Each row is a point on a tangle of strands that fork, close into loops and nearly touch. The rows are in no order.
Points whose rows are less than 76 apart are linked; no others are. Some points are linked to none.
j937: -10, 6, -10, -12, -22, 28, 15, 22, -1, -19, 35, -10, -18, -1, 17, -18, -18, 23, -11, -7
j979: -5, -30, 4, -16, 17, -5, 23, 18, -25, 14, 29, -17, 0, 6, 17, -13, 20, 24, -13, -25
j213: 8, 15, 22, -17, 50, -16, -38, -4, 23, 34, -11, -2, -8, 15, -2, -2, 12, -31, 6, -17
j319: 16, -38, 17, -10, -10, 12, 25, 36, 29, -11, 36, -36, 28, 15, -13, 16, -2, -2, -6, -9
j920: 2, -9, 2, -3, -22, 4, -37, -6, -2, 1, 13, 20, -6, -13, 17, -38, 10, 8, -16, -7
j588: 5, -7, 5, 4, -19, -15, 4, -18, 10, -5, -26, 34, 5, -6, 15, -12, -5, -24, -30, 8
j746: -4, 23, 5, -9, -19, -24, -19, -2, -19, -17, -24, 9, -4, -19, -11, -16, 17, -13, 14, 17
j192: 9, 16, -2, -10, 19, -11, -4, -4, 11, 1, 14, -21, -26, -8, -17, 24, 7, -14, 13, -14
j36: -15, -23, -1, -16, -21, 9, -7, 14, -11, 35, -32, 30, 18, -19, 20, -15, 14, -2, 7, 13
j849: 4, -4, 3, 17, -17, -1, 4, -1, -7, 6, -27, -3, 35, -25, 16, 1, 14, -31, -46, 20
j805: -4, -5, -7, 25, -41, 9, -3, 7, 8, 41, -19, -20, 0, -31, -10, 23, 2, -6, 10, 11
j689: 6, 4, 12, -13, -7, -34, -54, 1, 3, 23, -39, 7, -22, 6, -23, -22, -9, -15, 15, -11
j147: -2, -14, -15, 0, -31, -18, -1, -8, -7, 12, -6, -17, -23, -18, 0, 8, 47, 22, -14, -23
j46: 48, -25, 2, 28, -8, 40, 24, 25, 4, -10, 50, -31, 35, 46, 7, -3, -24, 12, 14, -2
j137: -11, -2, 1, -12, 14, 34, 24, 3, 8, -18, 32, 33, 36, 27, -3, -23, -35, -3, -16, 11
j458: 23, -35, -1, 0, -25, 19, -10, 11, -5, 1, 18, -41, 12, -19, -14, 6, -21, 1, 15, -13
j397: -14, -9, 7, 14, 20, -2, -6, -4, 12, 14, 5, 14, 24, 8, -22, 1, 9, -4, 34, 20
j472: 3, -8, 8, -17, 23, 15, 10, 20, -26, 31, -11, -23, -29, -3, 1, -2, -10, 13, 23, -6
j818: -12, 8, 13, -12, -11, -3, -13, -14, 35, -17, -22, 25, -23, -1, -12, 12, -8, -15, 19, -15
j499: 14, -39, 10, -8, 6, 17, -1, 31, 17, 3, 49, -54, 1, 12, -28, 9, -28, 18, 12, -12
j751: 21, 1, 7, -7, -12, 46, 11, 40, 14, -25, 8, -14, 46, 11, 0, -21, -4, -31, 20, 24
j676: 21, 48, -6, 16, -11, -7, -28, -29, 4, -19, 1, 11, -19, 1, 10, -14, 2, -4, -10, -6
j431: -24, 47, -16, 8, 28, -22, 6, -12, 11, -3, -26, 21, -11, 12, -6, -4, 21, -11, 1, 5
j326: -27, 2, -18, 27, 19, 43, 22, 14, 24, 26, 34, 1, 0, 30, 11, 0, -6, 30, 28, -9
j20: 22, -32, 11, 14, -7, 22, 12, 0, -24, -4, 29, -15, 24, -2, 26, 3, -38, 25, -15, 12
j792: -5, 3, -12, -12, 10, 4, 45, 16, 18, -22, 17, 1, -13, 28, 31, 6, 34, 5, 7, -38
j759: -12, 46, -8, -16, 25, -15, 5, 2, -8, 2, -10, 0, -11, 4, 30, -17, 39, -16, 27, 1
j767: 2, -12, 7, -19, 30, -12, -11, -17, 20, -6, -21, 39, -10, 4, 2, 22, 20, -5, 24, -28
j553: -13, -19, -18, 5, -16, -5, 8, -11, 3, -4, 6, 21, -7, 1, 12, 14, 25, 30, -26, -18
j269: -2, -21, 17, -18, 4, 11, 2, -5, -20, 21, -18, 16, 1, -19, 13, 0, -14, 12, 4, -7
j259: 25, -2, 21, 1, 21, -40, -21, -30, -24, 13, -27, -3, 6, 4, 11, -10, 11, 14, 31, 5
j178: -21, 10, -5, 14, 29, 19, 17, 16, 2, 26, 7, -18, -1, 7, 17, 4, -8, -18, -24, 11
j665: -25, 15, -27, 13, -3, 17, 14, -1, -20, -3, 40, -12, -21, -1, -7, -6, 3, 38, 14, 0
j38: -14, -3, 13, -17, 18, 2, 23, -17, 1, -40, -3, 48, 23, 23, 2, 1, -24, -3, -28, 11
j191: 5, -7, -15, 35, -43, -3, -29, -13, -16, 20, 1, -14, -17, -26, -18, 9, 14, 4, -7, -3
j62: 15, -36, 0, 25, -10, 19, -19, -19, -19, 13, 24, -10, 32, -4, -11, -3, -8, 10, -12, 26
j590: 2, -7, 5, -21, 22, -5, 35, 18, 1, -1, 17, -39, -8, 16, 25, 13, 11, -4, -19, -33
j324: -14, -23, -12, 10, -31, 25, 28, 7, -5, -14, -6, 1, 35, -14, -1, 13, 3, 15, -3, 22
j392: 17, 21, 3, 11, -5, -2, 7, -35, 4, -28, -17, -4, -38, -14, 10, 23, -13, 22, 31, -6
j461: 1, 14, -8, -24, 2, -12, 3, -8, -36, 21, -16, -26, -48, -32, -4, 5, -19, 14, -2, -8
j64: -16, -3, 13, -9, -14, -11, -33, 11, -14, 16, -10, -9, 6, -27, -26, -17, -7, -5, 6, 28
j413: -5, -4, 12, -10, -9, -29, -3, -7, 25, 8, -47, 24, -5, -18, -18, 13, -11, -24, -21, -2
j635: 18, -1, 2, 20, -3, 18, -28, 9, 18, 3, 12, -14, 13, -16, -22, 0, -26, -25, 28, -5
j190: -9, 1, -5, 5, -27, -2, -3, 7, -4, -26, -12, -20, -7, -28, -43, 33, 13, 7, 40, 27
j735: -19, -2, -12, 0, -23, 7, 22, -11, 1, -41, -14, 54, 4, 9, 14, -1, -2, -4, -44, 8
j871: 8, -36, -8, 14, 15, 13, 34, 10, 25, -7, 37, -8, 32, 39, -3, 12, 23, 2, -11, -5
j903: 1, 32, 5, -15, 2, -40, -51, -6, 15, 12, -18, -21, -12, 6, -45, -21, 3, -28, -14, 14
j104: -12, -22, 4, -27, 2, -33, -18, -12, -11, 0, -47, 13, -22, 15, -42, 37, 17, -6, 13, 3
j637: -2, 46, 0, -4, 41, 2, 23, -4, -13, -8, 5, -6, -8, 18, 44, -2, 9, -23, -3, -8
j177: 16, 8, 18, -20, 50, -27, -27, -3, 3, -9, 25, -2, -6, 11, 6, -28, 5, -16, -4, -9
j489: -13, 0, -10, 9, 19, -26, 3, -16, -33, -2, -44, 25, 0, -7, -11, 29, -11, 1, -40, 15
j275: -29, -4, -19, 23, 7, 20, 5, 12, -4, 15, 37, 24, 1, 10, 13, -25, 12, 33, 7, 11
j922: -31, 2, -7, -3, -21, 4, -20, 1, -9, 2, 19, -13, 4, -30, -45, -2, 0, 19, 26, 40
j956: -10, -7, -4, -9, 21, 7, 9, 9, 10, 33, 6, -16, -4, 3, -32, 25, 11, 7, 24, -2
j921: -1, 13, -12, 18, -54, 29, -1, 10, 23, -20, 11, -9, -4, -24, -4, 5, 7, -12, -7, 9
j68: 9, 14, 13, 11, 22, -10, -21, -8, 20, 24, -12, 5, 11, 2, -4, -6, -21, -21, 15, 14
j932: 3, 8, 10, -9, 48, -31, -2, 5, 13, 29, -35, -2, -10, 18, -23, 30, 4, -32, -21, -10
j243: 31, -11, 4, 5, 1, 20, 20, 20, 15, -11, 58, -17, 11, 46, 30, -16, -27, 28, -10, -23
j240: 7, 3, -1, 25, 2, -22, 3, -24, -37, -6, -39, 9, 2, -1, -11, 20, -21, 7, 8, 23
j181: 12, -35, 18, -17, 16, 20, 29, -4, -12, 4, -9, -10, 20, 1, 7, 13, -35, 13, -9, 8
j182: 22, -9, 30, -18, 17, -15, -27, -17, 0, 3, -40, 1, 9, -2, -20, 6, 8, -8, 55, 6
j532: 5, 3, -10, 17, 2, 25, 19, 11, 3, 13, -8, -2, 43, 8, 34, -1, -4, -22, -41, 0
j444: -23, 9, -12, -8, -21, -14, 9, -5, -7, -38, -5, 46, -22, -14, 15, 3, 9, 24, -32, -18
j390: 8, 27, -10, -3, -41, 6, -26, -7, -23, -18, -8, 23, -7, -21, 23, -30, -9, -3, 4, 7
j729: 8, 11, 24, -29, 42, -37, -18, -20, -28, -4, -12, 4, 5, 7, 10, -8, -26, -5, 6, 1
j450: 7, -1, -16, 3, -30, 42, 4, -1, 16, -5, 27, 20, -12, 2, 17, -33, 1, 15, -13, -25
j337: 5, -20, -7, 7, 0, -1, 45, 31, 11, -7, 54, -23, 19, 46, 26, 1, 9, 33, -22, -20
j765: -4, 19, -9, -7, 8, 3, 29, 4, 23, -20, 6, -3, -28, -12, 0, 1, 30, -21, -2, -23
j166: 6, 30, 0, 7, -19, -42, -37, 0, -4, 3, -30, -10, 19, -8, -5, -28, 13, -34, -13, 7
j237: -3, 0, -13, 18, -16, -3, 7, -24, -23, -13, -17, 10, -28, -36, 10, 28, -19, 30, 4, 13
j905: -27, 61, -13, 28, 2, -17, -14, -17, 19, -23, 4, 23, -24, -1, -4, -15, 4, -13, -2, 15

A tip is a point with one link. Name the tips that can be reached along the links from each point below, in the order of the rows.
j920: j689, j326, j190, j637
j444: j805, j137, j767, j178
j240: j392, j489

A piece is two or more points that can be reached from each other along the links. Count, over all rows, the pieces, the separate loops (a circle has one, a figure eight two, a Y none), the forks (points with three links) and the tips (points with one).
pieces: 4
loops: 0
forks: 9
tips: 17
